Each row is a point on a landscape with many peaks, with its height.
A climber steps from a point to the highest of its 4 nearest points, and stops where none of them is higher. Distance is the straight distance between rows; heights are no part of it.
radi height 441: [156  79 171 126  94  92 163 119 123  97 108 136  75 137 114 139 106  92
 135  84]
guzi height 396: [145  91 120 142 114 133 127 122 110  85  77 122 107 154  78  96  99 144
 115 118]
fosun height 315: [ 89 160  84  91 207 147  71 176  90 169 182  92 176  99 151 125 111 166
 108 150]
duta height 323: [111 175  80 109 181 150  89 155 102 180 160 127 189  92 162 110 126 153
 123 150]
Movot height 365: [140 123 156 112  73 112 168  96 172  35  62 159 119 168  90 122 131 129
 121 126]
Mevif height 281: [118 148 145  98 138 100 131 120 102 188 191  96  98 110 141 134 174 109
 145 117]
Depe height 478: [160  71 140 147  92  90 158 131 109  89 102 136  74 142  89 126  98 128
 126  72]
ruti height 472: [159  74 150 156  72  95 169 130 128  75  88 135  77 133 105 131  91 114
 122  81]
zeso height 416: [152  99 153 116  82 109 174 120 165  67  84 149 101 179 111 116 137 112
 131 117]
memuz height 433: [122 107  93 151 126 147 119 126 144 106 118 120 125 137  88 118 107 125
 132 150]
risil height 352: [133  65 155 155  86  76 149 137 100 113 109 122  67 135  93 168  90 126
 132  55]
zavo height 511: [162  76 142 149 106 112 142 119 111 103  88 135  87 144 102 114 110 118
 130  94]
Laz height 285: [148  91  94 137 103 103 143 117 108  40  51 137 106 177  47  97  78 176
  89  71]
muzo height 466: [132 113 143 111  90 139 163 137 189  73  99 139 124 142 134 140 150 103
 124 139]
piru height 249: [139 118 150 138 118  75 137 115  77 152 123 119  95 125 121 150 130 124
 143  89]
puzas height 355: [136  86 108 153 103 111 135 125 116  58  73 141  97 177  62  85  80 166
  95  85]
kosik height 371: [114 148  88 152 155 162 105 138 133 138 136 129 166 114 127 123 101 155
 124 148]
rifu height 310: [113 186 156  95 160 124 139 131 149 197 185 127 145  68 196 147 204  89
 125 141]
tife height 362: [130 144  97 146 147 174 106 134 165  97  96 133 159 110 112 105 127 126
  95 158]
mulag height 353: [118 173  71 129 169 165  80 160 112 164 144 131 184  96 164 113 112 160
 123 156]
noz height 492: [153  90 135 137 100 114 149 114 159  72  77 141 103 146  93 121 117 105
 125 121]
debik height 320: [ 99 164  95 102 169 139  91 164 100 205 191 103 148 111 147 129 134 145
 119 139]
tize height 389: [113 150 111 124 148 117 118 125  92 185 182 111 130 117 128 126 144 142
 136 124]
magir height 276: [123 135 120 101 144  82 107 127  85 181 160  95 115 130 126 125 134 152
 136 103]
dap height 499: [130 123 129 111  77 116 169 102 176  21  53 165 122 181  90 129 136 127
 118 135]
fiz height 414: [140 117 177 139 117  85 148 106 104 161 143 134  86 127 130 152 143 113
 149 100]
vulud height 282: [122 137 130 115 130  92 119 128  76 166 148 113 105 146 119 117 126 144
 140 106]
pizon height 384: [160  88 174 136  97 105 160 109 120 105  93 128  86 138 120 137 128 103
 142  96]
bito height 488: [142 103 179 113  75 127 156 127 177  83 109 139 106 161 136 151 154  91
 141 139]
Babub height 85: [117 178 119 111 159 127 128 133 140 191 189 126 148  82 182 128 181 102
 129 162]
Bugek height 385: [112 152  87 144 153 148  90 147 109 165 151 123 170 101 138 141 113 155
 127 138]
kekop height 377: [105 142  95 139 137 135 118 132 106 159 162 121 154 121 130 124 114 157
 134 137]
kanib height 279: [128 182  93 149 188 195  84 137 128 145 133 132 180 102 151 107 125 156
 126 163]
zore height 167: [115 183  99 106 179 139 102 152 111 218 199  92 156  69 186 103 156 125
 110 157]
Gobor height 408: [124 180 119 122 179 183 110 113 158 171 143 149 185 101 193  97 144 130
 150 179]
Zilaz height 401: [168 115 173 117  66 113 176 128 164  52  74 160  89 174 123 142 146 102
 133 103]
Ruso height 477: [160  84 132 153 104 117 129 120 117  88  90 141 102 159  97 111 104 131
 125 108]
remuz height 333: [120 124  99 124 166 119 105 125  84 147 147 120 133 148 115 121  88 173
 141 116]
Lapa height 359: [135 114  90 149  85 102 161  81 126  29  42 155 134 175  54 100  98 150
  95  97]
tilog height 313: [101 176  77 106 175 155  90 165 107 191 177 105 158  86 155 125 122 148
 119 142]
rasig height 288: [141  87 119 153 136 122 100 122  86 125 105 123 116 154  91 114  89 163
 117  95]
supu height 271: [129 113 124 132 127 108 110 119  86 166 140 120 114 136 120 130 106 150
 137  97]
Nam height 417: [131 117 168 134 109 105 136 107 105 151 141 136 103 136 127 144 143  95
 158 117]
gaz height 453: [135 111 136 122  91 128 164 120 165  67 102 146 102 153 127 127 131 117
 127 143]
muto height 316: [105 164 150 102 152 111 139 138 138 196 183 110 138  76 169 147 197 104
 135 142]
met height 258: [111 195 133  90 170 134 130 145 142 202 194 106 131  53 174 138 195  98
 123 154]
nebon height 311: [ 98 163  59  96 204 141  76 173  77 154 174 102 187 108 146 128  85 180
 124 146]
Kimuv height 515: [145  97 178 125  88 134 153 116 159 108 127 142 103 143 130 156 139  84
 148 129]
Baz height 266: [ 93 146 112  80 206 116  79 150  68 216 214  64 128 113 131 134 155 138
 118 124]
Vud height 375: [154 106 194 116  50 114 171 131 163  71  97 148  83 176 140 161 156  92
 129 100]
tun height 318: [101 162  75 109 192 153  82 162  86 173 173 104 187  95 152 115 111 169
 124 148]
Pumid height 383: [133 117 137 113  77 120 172 100 184  36  67 158 124 179  92 132 137 144
 106 119]
vem height 370: [119 168 133 132 163 142 115 120 164 158 144 156 163  89 191 135 143 129
 132 155]
movoz height 494: [151  80 152 151  89  97 152 107 114 107 108 135  88 133  99 130 111 116
 142  83]
Tibu height 317: [113 183  76 118 197 158  83 175 104 175 174 112 191  79 159 113 124 164
 117 153]
rapus height 283: [115 193 142  98 178 147 117 130 142 199 167 134 182  68 213 116 178 114
 139 174]
mit height 347: [120 200 111 111 191 168 109 133 127 186 175 125 190  86 205  91 159 140
 133 180]
gok height 428: [119 137 159 130 120 109 134 115 121 147 156 131 119 125 129 146 145 109
 157 141]
ropam height 306: [146 111 129 148 112  99 118 123  88 141 131 125  94 152 111 137 103 131
 139  92]
simut height 556: [131 162 115 142 179 193 101 119 177 136 109 158 182 120 166  97 140 122
 122 185]
Dukek height 129: [123 109 137 139 119 134 137 103 151 105 118 135 134 129 114 131 114 116
 140 149]
lelas height 270: [ 94 153 130  91 207 132  92 151  81 223 217  62 121  97 144 152 178 118
 122 141]
fonu height 348: [109 142 107 116 147 116 103 137  85 170 160 105 139 131 132 126 133 145
 148 126]
Degam height 350: [151  78  96 154 109 108 130 128 110  74  64 128  88 163  83 117  71 176
 103  83]
von height 244: [138  82 121 149 122 117 110 124  87 110 100 117  92 148 108 130  70 162
 136  84]
birom height 392: [116 155 166 107 124 105 142 125 132 181 172 124 137  90 163 151 179  98
 152 132]
fudu height 290: [104 159  71 114 165 172  79 159 100 137 155 122 186 115 113 129  97 182
 126 138]
Vul height 342: [115 176 152 119 142 130 134 123 147 174 165 132 151  84 180 140 168 117
 120 156]
Bapu height 421: [143  93 125 141  94 124 135 114 133 102  94 138 117 157  90 125 119 117
 144 122]
Kodum height 257: [134  96 116 138 119 129 109 124 107 130 117 120 123 162 102 114 106 149
 144 128]
des height 343: [139 149 173 112 105 105 147 105 118 171 176 126 108 117 148 161 167  94
 152 131]
Zud height 422: [149  68 154 147  77  86 162 130 111  91  95 129  65 126  90 151 102 109
 123  60]
Rik height 264: [113 150 101 108 156 110  98 149  83 182 181  97 129 131 137 126 118 154
 127 124]
dosoz height 335: [107 156 140  99 136 107 143 131 123 190 183 112 127  92 154 149 199  95
 136 139]
Vana height 219: [118 196 111 106 176 139 111 140 124 209 194 112 158  67 199 117 177 109
 110 155]
nenos height 287: [136  70 128 165  89  99 146 132 101 106  98 131  73 150 102 146  85 147
 121  69]
beruv height 379: [126 141 152 144  57 122 170 105 190  26  55 168 130 185  95 133 148 130
 112 127]
Bama height 284: [131  92 142 146 118 126 120 112 119 128 125 125 110 137 107 117 109 124
 142 123]
fifo height 338: [151  99 140 128  81 105 164 111 149  50  46 158 103 165  86 110 111 139
 125  94]
nesap height 468: [157  71 160 141  94  90 156 123 119 101  81 132  63 136  92 130 104 106
 126  78]
Muvu height 182: [111 139 114  99 160 105  91 131  76 172 163 105 128 144 128 133 109 159
 143 115]
Vum height 451: [109 149 159 138 129 125 137 121 161 155 146 134 145 102 167 155 160 104
 151 143]
pum height 402: [146  98 152 141 118  99 130 111 101 128 131 131 109 135 115 131 110 119
 153 102]
momor height 418: [111 158 176 116 131 115 152 126 149 166 172 129 135 106 173 172 176 102
 139 141]
Sovu height 268: [108 149  76  99 178 116  90 152  79 175 167  92 176 139 124 132 107 165
 130 136]
Pimoz height 426: [119 127 127 141 143 148 127 121 160 119 115 142 151 100 155 132 126 122
 122 158]
nur height 431: [127 118 105 141 114 142 149 120 164  54  74 136 147 154  92 108 128 128
 110 155]
gez height 250: [114 180 134 101 197 141 117 145 123 209 193 110 148  58 176 133 190  98
 105 150]
loreb height 337: [122 128  87 132 151 143  86 133 101 134 142 121 149 146 114 123  92 163
 139 127]
mez height 399: [137  95 103 153 147 141 113 127 100  93  85 118 119 171  76 108  74 152
 111 120]
tudog height 267: [109 149 127  93 183 114 100 147  89 207 201  76 110  92 131 139 173 117
 125 135]
viri height 330: [113 133 108 128  97 140 156 116 183  51  64 151 158 145  99 112 126 124
  95 147]
Doda height 436: [122 113 114 139 123 152 145 143 166  68  95 128 148 131  98 115 127 139
 101 156]
Mela height 509: [156  92 145 137  87 110 146 123 132  77  74 148  97 162  88 104 113 124
 132 103]
lezaf height 354: [160  68 118 156  70 102 153 119 120  59  64 140  78 152  71 104  86 150
 100  80]
vomo height 420: [111 147 138 146 136 138 133 121 152 160 145 135 154  95 159 153 141 118
 147 158]
Fuz height 292: [146 107 165 147 108  97 131 120  87 137 121 129  82 124 125 140 105 127
 151  80]
ran height 439: [130 110 156 143 103 121 130 118 135 135 128 133 112 138 127 134 137  97
 146 141]
sed height 469: [144  94 116 137  95 125 151 119 155  92  99 124 112 152  99 122 122 116
 131 149]
dogi height 293: [114 196  90 108 180 147  81 145 118 191 181 114 182  85 184  97 133 146
 128 146]
tida height 302: [160  98 179 131 104 105 145 109 119 122 118 134  80 137 127 141 124  92
 144  94]
kol height 395: [120 153 114 120 138 122 121 135 100 194 183 109 143  97 148 133 139 141
 138 152]
vone height 294: [127 158  83 144 173 183  84 158 124 146 136 127 188 101 134 116 115 172
 119 155]
Foni height 442: [129 125 170 118 114 124 147 112 148 136 145 134 106 143 134 151 145  92
 165 132]
gitu height 254: [ 98 177 124  99 156 124 119 141 121 198 208 119 138  73 170 126 186 108
 116 153]
mev height 366: [129 124 110 129  87 110 158  89 162  18  47 165 153 174  67 113 122 137
 120 133]
Naki height 367: [122 187 121 118 176 166 107 123 140 172 162 140 177  82 189 109 138 138
 145 161]
voboz height 501: [170  74 190 116  70  93 179 117 138  51  70 158  76 158 117 150 126 111
 127  85]
voga height 309: [106 187  63  95 202 166  63 177  87 165 167 109 213  86 163 109 111 179
 126 145]
buzi height 438: [120 134 187 131  99 116 142 107 153 151 152 136 123 136 146 176 163 104
 151 135]
ged height 386: [112 156  89 131 158 155 105 136 118 172 163 122 172  91 151 118 112 157
 120 153]
ridov height 278: [ 99 158 121  96 169 125 125 149 106 217 211  71 125  81 151 145 180 101
 113 141]
gabu height 461: [119 172 159 122 139 153 126 125 175 160 148 153 157 103 193 139 159 106
 129 157]
lupu height 440: [138 126 192 120 108 118 152 105 136 133 149 139 101 139 150 165 165  99
 147 120]
tik height 300: [102 142  69 123 168 157  77 152  88 153 150 108 172 128 110 135  93 181
 122 134]
peko height 295: [151  46 133 153  78  95 152 151 114  76  75 116  70 139  79 135  82 136
 107  62]
ziza height 446: [132 108  91 141 113 149 120 126 135  82  94 117 131 155  61 105 106 131
 114 143]
reki height 243: [129 113 126 136 129 117 119 122  97 154 145 127 117 132 117 125 128 123
 149 132]
seku height 419: [131 125 115 151 135 156 132 136 164  91 101 139 135 113 110 118 121 126
 107 163]
timuv height 325: [130 104 114 151 136 130  96 120  87 138 126 121 120 161 105 116  86 162
 137 105]
Sozu height 297: [121 197  86 125 185 187  83 164 105 176 158 123 206  94 164  98 118 176
 124 164]
Fir height 380: [148 122 172 150 105  91 134 116  99 142 125 126  82 124 124 156 120 108
 143  83]
menip height 434: [117 108  91 144 127 165 123 134 147  83 100 125 144 145  85 100 108 149
 109 152]
sosik height 301: [115 131 110 147 148 165 127 134 150 148 126 144 159 103 154 135 124 124
 140 153]
subuz height 388: [119 142  98 142 144 163  94 146 124 156 134 133 170  99 146 122 114 148
 142 158]
Ked height 400: [109 170 168 102 145 125 144 135 158 182 181 131 142  89 192 172 192  99
 138 134]
Tefib height 405: [106 168 158 101 138 122 134 123 152 170 174 124 149 102 177 158 175 100
 141 142]
Buzu height 454: [119 106 133 130 104 145 143 129 193  68  97 144 134 135 133 120 137 100
 121 145]
Pafu height 432: [145  97 146 145 112 125 141 106 122 127 124 143 109 141 118 133 113 105
 148 127]
Puner height 260: [112 141 117  97 162 111  87 138  77 182 174  76 121 139 134 117 131 142
 118 114]
bani height 334: [164  60 164 146  68  81 179 134  96 102 106 138  53 130  91 162 102  97
 130  59]
rig height 430: [122 116  99 146 126 150 142 123 156  89 109 128 137 132 113 116 109 127
 119 153]
vaveg height 563: [136 111 177 119  83 142 156 137 190  85 110 143 108 146 145 145 147  85
 135 140]
Gazi height 261: [144 123 159 108  52 123 168 109 187  37  73 154 116 183  91 150 135 128
 123 118]
Soko height 525: [154  81 131 150  98 115 140 125 122  94  96 135  97 159  95 107 112 125
 131  90]
kab height 410: [121 110 183 140 103 128 144 123 175 124 133 138 114 145 152 165 152  77
 140 157]
Bev height 449: [120 108 163 132 112 134 131 111 153 128 126 139 136 139 136 158 139  86
 145 144]
divo height 382: [128 186 102 133 174 177  93 143 116 179 150 132 182  77 177  93 127 150
 125 157]
tovi height 411: [114 163 179 110 127 106 139 120 155 174 172 114 134 104 178 178 190  87
 144 147]
suze height 341: [157 126 194 107  35 119 173 121 166  48  87 151  86 168 130 147 154  94
 138 110]
Nakev height 357: [153 103  95 136  94 125 158  97 141  61  70 138 137 162  75 105 125 131
 116 140]
Mam height 445: [123 148 121 124 128 168 149 135 206  58  68 157 146 134 133 117 145 127
  98 156]
suzis height 336: [113 151  98 121 153 135  98 136  96 176 163 108 152 124 131 145 137 153
 144 155]
lem height 464: [140 101 161 121  90 132 146 121 170  86 102 139 107 151 121 128 136 107
 139 145]
Zar height 223: [146  70 111 147  98  88 153 128  98  59  75 129  80 161  68 112  76 155
 100  67]
Gir height 237: [110 185 137 111 174 153 122 124 150 182 157 148 163  89 195 120 162 112
 132 160]
guz height 381: [163  84 191 123  88  96 166 113 124  96 107 138  75 141 131 145 125  87
 133  89]
Puni height 321: [127 102 105 149 131 130  97 139 105 113 127 121 132 150  95 119  97 146
 141 120]
Zep height 358: [144 105 130 129  87 112 181 103 154  44  63 153 112 167  84 107 115 127
 121 113]
piror height 361: [ 94 158 101 106 156 113 103 145 104 183 191 112 152 107 151 126 146 133
 124 143]
Fug height 391: [117 164 108 141 172 168 105 134 138 154 129 141 171  89 156 113 110 134
 131 161]
Niz height 274: [129 131 138 126  78 141 167 119 211  53  79 157 118 158 111 137 130 134
 101 136]
Vinuz height 376: [131 135 112 154 165 159 119 137 165 120 114 136 167  90 138 110 124 130
 119 165]
renom height 459: [135 151 118 128 156 178 127 131 188  96  85 152 164 121 156 110 144 127
 117 158]
Dukav height 324: [135 128 141 110  70 125 160 106 186  52  84 153 122 162 110 128 147 117
 111 132]
riv height 429: [124 142 179 120  98 135 138 117 169 146 152 137 118 113 157 171 162  94
 140 140]
Gol height 344: [122 151 125 141 129 127 114 127 124 168 161 119 152 111 132 138 133 120
 146 157]
Bos height 508: [153  79 158 143  92 109 154 120 132  83  90 136  87 152 109 116 111 110
 127  99]
kove height 522: [128 133 135 133 140 157 118 126 179 111 124 142 139 123 155 148 140 104
 132 154]
nol height 262: [141  82 157 152 103  83 138 120  94 135 128 134  74 131  98 148 104 128
 134  63]
guvos height 444: [131 120 121 134 109 159 154 127 181  66  88 137 150 134 117 119 135 129
  96 158]
Gipi height 112: [126 121 127 147 118 141 124 114 113 146 140 121 128 132 121 132 120 123
 147 141]
midu height 328: [138  56 136 162  91  84 147 128  97  96  97 115  53 135  77 161  77 132
 123  55]
lega height 425: [125 125 157 130 114 149 138 139 195 114 126 145 134 130 163 153 150  89
 129 143]
Gemon height 406: [128 131 109 138  98 142 169 114 169  47  70 145 145 170  78  98 122 129
 109 143]
folot height 299: [116 125  83 163 148 171  91 142 130 134 125 127 179 127 105 120  96 170
 120 152]
velon height 303: [ 82 164  90  85 205 131  72 176  71 191 200  81 159 109 146 128 128 142
 119 129]
Muke height 369: [151 111 123 126  92 117 158 101 137  44  69 149 119 170  71 102 122 142
 101 117]
dofuv height 296: [140 105  78 138 126 131 121 124 105  57  67 135 131 178  56  87  86 166
  89 108]
Gos height 289: [ 97 160 107  95 186 142  73 172  80 214 204  62 135  96 150 130 152 122
 114 142]
Gad height 339: [129 201  87 126 184 169  85 147 111 187 151 125 200  80 183  86 134 140
 139 175]
vadog height 345: [127 119 127 119  86 128 147 121 173  51  79 132 132 164 107 115 132 136
 124 145]
gep height 351: [121 141  83 141 163 144  89 147 124 141 154 123 166 122 113 122  96 174
 123 146]
fik height 332: [117 144 134 120 120 103 124 122 105 175 166 114 105 114 127 136 152 130
 138 119]
dor height 304: [124 148 101 150 170 187  99 127 147 128 108 140 182  91 150 115 120 137
 130 162]
geze height 360: [117 129 128 130 126 125 127 124 141 153 145 128 138 112 144 134 130 111
 151 157]
gobuf height 415: [121 102  85 138 153 157  98 142 120  96 113 125 148 149  73 116  91 165
 134 138]
Ziko height 374: [129 122 116 129  99 123 167 105 186  48  63 151 132 166  87 109 130 123
 102 139]
Gele height 308: [ 98 151  56 113 193 156  71 164  88 154 155 114 204 115 134 130  95 195
 128 140]
rofi height 364: [130 175 117 140 170 164 113 123 147 177 143 143 176  93 183 122 137 131
 141 167]
Vazof height 286: [101 167 128 101 156 110 120 138  99 196 196  92 113 103 151 131 174 110
 130 136]
fopuf height 263: [ 95 135 108  92 164 105 106 140  81 199 196  79 112 116 141 124 155 140
 110 114]
nimo height 312: [101 174  84  98 188 145  88 180 105 203 196  89 170  84 153 114 137 163
 110 146]
potaz height 314: [ 94 158 118 105 152 112 111 154 107 196 191 100 138  79 151 130 173 117
 124 145]
Zatu height 252: [104 145 109  91 171 113  88 155  72 192 192  83 133 129 139 129 131 154
 119 124]
komo height 349: [108 136 115 133 127 126 121 135 100 170 151 119 133 125 124 141 115 134
 141 136]
reke height 485: [182  95 198 111  58 103 181 121 147  62  83 158  63 164 128 149 124  92
 126  74]
Magat height 241: [113 122 101 149 140 149  97 128 126 145 126 130 140 132 111 129 113 142
 141 144]
Fino height 298: [163  78 184 139  59  84 180 137 120  83 102 148  62 137 125 166 121  86
 134  77]
sunaz height 269: [109 192 160  82 178 143 123 142 143 209 190 115 135  58 211 124 199  92
 122 150]
rom height 467: [122 158 163 140 148 164 119 114 177 142 121 145 153 102 189 132 141 121
 123 161]
rese height 280: [114 126 147 111 130  90 121 119  71 173 161 101 101 138 130 132 134 140
 137  90]
mafa height 452: [128 139 108 132 148 159 149 138 180  79  81 150 166 129 128 115 130 121
  87 158]
tizas height 327: [125 109 102 134 149 131  92 124  78 128 129 118 126 162 103 124  78 166
 136 108]
Guf height 248: [150  80 126 157 111 117 108 130 101 106 100 129  87 153  90 119  82 155
 113  81]
ravu height 340: [100 178 107 113 147 136 118 146 114 183 172 111 148  78 162 124 158 128
 123 160]
Mone height 245: [102 129 132  85 192  96  85 151  48 187 194  74 110 125 132 125 138 140
 124 104]
Vuva height 462: [118 138 150 134 113 146 140 120 158 132 141 138 142 113 157 152 149 101
 153 149]
reme height 394: [138 174 110 131 177 182 108 131 138 156 143 143 188  85 163  90 136 137
 139 178]
teto height 322: [160 110 173 110  48 124 177 123 181  43  66 151  91 194 105 148 130 120
 127 113]
Dof height 305: [126 138 138 117 126  82 129 112  87 165 161 123 100 118 126 137 144 127
 140  95]
genov height 403: [134 195 109 111 177 190  96 122 135 182 165 141 198  96 191  89 158 122
 146 192]
lemif height 331: [162  98 191 113  77 108 157 123 150  82 107 134  84 167 132 148 141 102
 139 112]
mipu height 291: [109 170  57  80 221 153  72 169  84 154 172 100 206  92 150 112  92 173
 120 154]
Vomu height 319: [108 139  84 109 157 130  89 143  89 149 159 111 167 136 118 123  88 171
 144 133]
tero height 407: [132 157 123 143 162 152 119 120 167 156 125 136 171 100 178 126 133 123
 138 161]
rofa height 413: [129 187 118 122 191 193 104 108 161 166 142 145 194 106 198  91 150 125
 146 199]
veg height 259: [116 135 136 107 146  82 127 129  64 186 164  96  90 120 124 133 147 135
 132  77]
dero height 363: [148 103 115 146  92 115 162 101 122  26  56 150 128 170  58  88 102 147
 111 102]
res height 273: [ 95 149 107 103 178 119  97 157  95 205 204  79 121 103 137 131 173 121
 111 140]
goge height 398: [105 154 117 119 138 118 133 125 116 181 171 114 130 103 153 144 159 127
 140 142]
pasob height 253: [123 129 111 157 145 130 120 123 131 163 132 133 150 101 128 136 119 141
 135 148]
pida height 272: [117 137 135  98 143  94 120 137  77 188 174  91 111 124 133 132 162 135
 138 126]
muko height 493: [153  83 137 150  98 104 141 122 107  94  80 125  83 148  87 114  83 136
 130  79]
Tavu height 443: [116 135 180 133 119 133 134 131 161 157 163 139 139 101 173 170 156  99
 146 138]
Zepu height 256: [143  98  81 148 116 109 123 119  92  33  55 124 112 189  45  88  70 167
  88  79]
pufal height 105: [107 196 135 107 165 131 131 136 145 196 183 122 154  72 188 143 187 100
 117 148]
tezi height 397: [110 165 110 138 162 147 111 133 131 165 152 133 162  93 162 121 136 131
 127 161]
velib height 275: [137 106  92 130 110 135 139 112 144  46  69 134 125 172  71  88 101 154
 105 122]
Keb height 427: [152  89 155 137  98 117 143 111 126  93 102 131 101 152 124 121 124 100
 151 123]
Rufo height 504: [177  66 157 126  79 103 173 111 141  65  66 145  88 159 104 128 102 119
 111 100]
tifat height 265: [139  79 143 161 106  92 138 124  87 124 108 135  71 140 103 141  79 146
 132  67]
gero height 409: [149  98  86 141 116 135 131 120 118  60  94 124 132 168  72 101 105 147
 106 136]
ref height 404: [106 151 123 130 141 138 130 125 137 183 165 127 158  94 168 137 147 129
 131 145]
dus height 135: [109 147 132 136  89 148 161 111 207  41  45 173 152 161 107 134 142 125
  92 139]
pog height 475: [157  93 142 145  99 112 134 114 116 118 110 134  95 152 115 123 120 112
 149 108]
dukud height 346: [112 136 131 148 131 139 127 125 145 148 147 130 146 101 151 136 135 128
 138 152]
denin height 242: [125 112 144 132 118  84 121 116  86 156 146 125  90 128 133 145 110 145
 123  66]
vavu height 463: [166  66 159 151  68  87 178 122 127  81  87 142  61 142 107 147 110 109
 119  67]
Rafu height 471: [134 174 124 131 169 184 100 121 175 140 119 149 181 112 187 109 140 127
 130 187]
Zam height 23: [105 177 113 116 175 143 115 139 131 194 176 137 164  69 195 125 161 117
 127 167]
Tifeg height 424: [117  99  76 153 139 163 105 137 129 104 112 127 136 149  88 112  94 152
 126 138]
Noke height 307: [118 148 157 115 124  83 132 110  95 180 170 121 106 119 141 143 167 120
 148 101]
fazoz height 447: [130 134 120 137 151 174 129 128 168 103 112 129 157 106 146 118 120 128
 108 170]
Vene height 387: [109 146 111 139 139 138 126 126 112 175 170 128 142 117 138 142 123 138
 136 157]
kizin height 368: [148  81 117 155 103 110 135 122 123  76  69 134  87 165  73  96  88 146
 101  95]
dol height 255: [155 103 196 130  88 104 154 113 131 110 118 137  82 157 140 144 143  79
 157  96]
lonup height 251: [160  95 176 123  95 110 166 114 134 100 103 152  81 145 118 144 140  85
 142  99]
Defu height 474: [133 150 116 127 169 186 117 126 174 111 105 150 167 109 164  96 131 120
 118 167]
depan height 423: [143 103 170 133 103 115 141 103 115 134 129 128 102 147 139 146 144  92
 155 116]
fepi height 486: [114 119 139 137 124 152 137 124 181 115 115 127 133 122 143 153 141 108
 119 156]
komu height 393: [128 127 141 129 115 105 127 116  93 161 143 125  89 135 123 135 134 122
 161 121]
tuvak height 635: [127 104 118 148 119 142 120 120 109 116 108 124 101 164  96 103  95 138
 138 121]
gem height 247: [144  72 143 165 106  89 122 126  94 118 112 125  85 137  98 129  89 151
 119  72]
tef height 277: [154  93 122 155 120 122 126 116 111 108 103 121  97 158 105 126 100 139
 143  98]
los height 373: [136  54 161 158  62  78 178 135 101  83 104 127  54 142  75 168  85 121
 124  61]
munul height 378: [136 118 116 134  86 126 169  93 163  35  59 148 123 169  76 103 117 129
 117 136]
Suv height 484: [112 143 157 137 132 151 127 128 175 136 135 148 137 102 177 144 144  97
 118 140]
zura height 356: [137 107 122 124  88 120 168 117 164  57  78 138 118 163  88 115 133 117
 124 142]
pinud height 143: [116 101 136 135 116  77 130 137  83 143 135 117  85 129 118 154 111 135
 125  65]
kes height 329: [120 134  96 116 142 124  89 138  88 153 151 121 138 144 113 125 107 161
 139 134]
pib height 204: [126 117 127 146 123 135 134 117 141 136 128 144 142 119 119 136 123 122
 147 157]
Rugi height 372: [135 110 194 112  73 135 156 126 163 101 131 151 102 170 146 162 155  73
 141 125]
taneb height 437: [143  86 156 121  80 117 173 114 155  70  94 134 104 167 118 136 132 111
 133 119]
letu height 390: [109 177  92 122 153 134 111 149 124 184 168 125 155  91 155 126 141 138
 127 142]
Ligup height 435: [141 136 101 143 147 167 131 131 178  88  98 139 163 102 120  99 129 122
  98 166]
kuz height 495: [167  87 167 124  81 115 160 118 150  74 101 135  69 145 125 122 121 101
 128  91]
Fele height 412: [120 103  99 135 137 157  98 134 116  87  92 135 129 171  67 111  81 160
 114 131]
Birog height 326: [161 102 197 108  75 117 162 118 149  91 104 138  86 165 133 164 155  88
 140 102]
Zon height 455: [144 101 110 149 102 140 128 122 141  96  95 110 123 159  93 102 108 114
 122 139]
lom height 246: [138 103 138 162 120  84 121 126  76 142 121 132  76 140  98 139  87 154
 125  61]

Where does a climber stop that starts at each point below?
dofuv => Soko
Ligup => simut
dogi => simut
teto => vaveg
velib => Soko

Call two points neighbours if one is among the 4 nearest of the other. Go from one point of each pair to the other, from neighbour to neighbour, staying as high as possible. Name the lowest point that can't be avoided.
tuvak and vaveg => mez
vaveg and simut => guvos
kove and Soko => Pafu
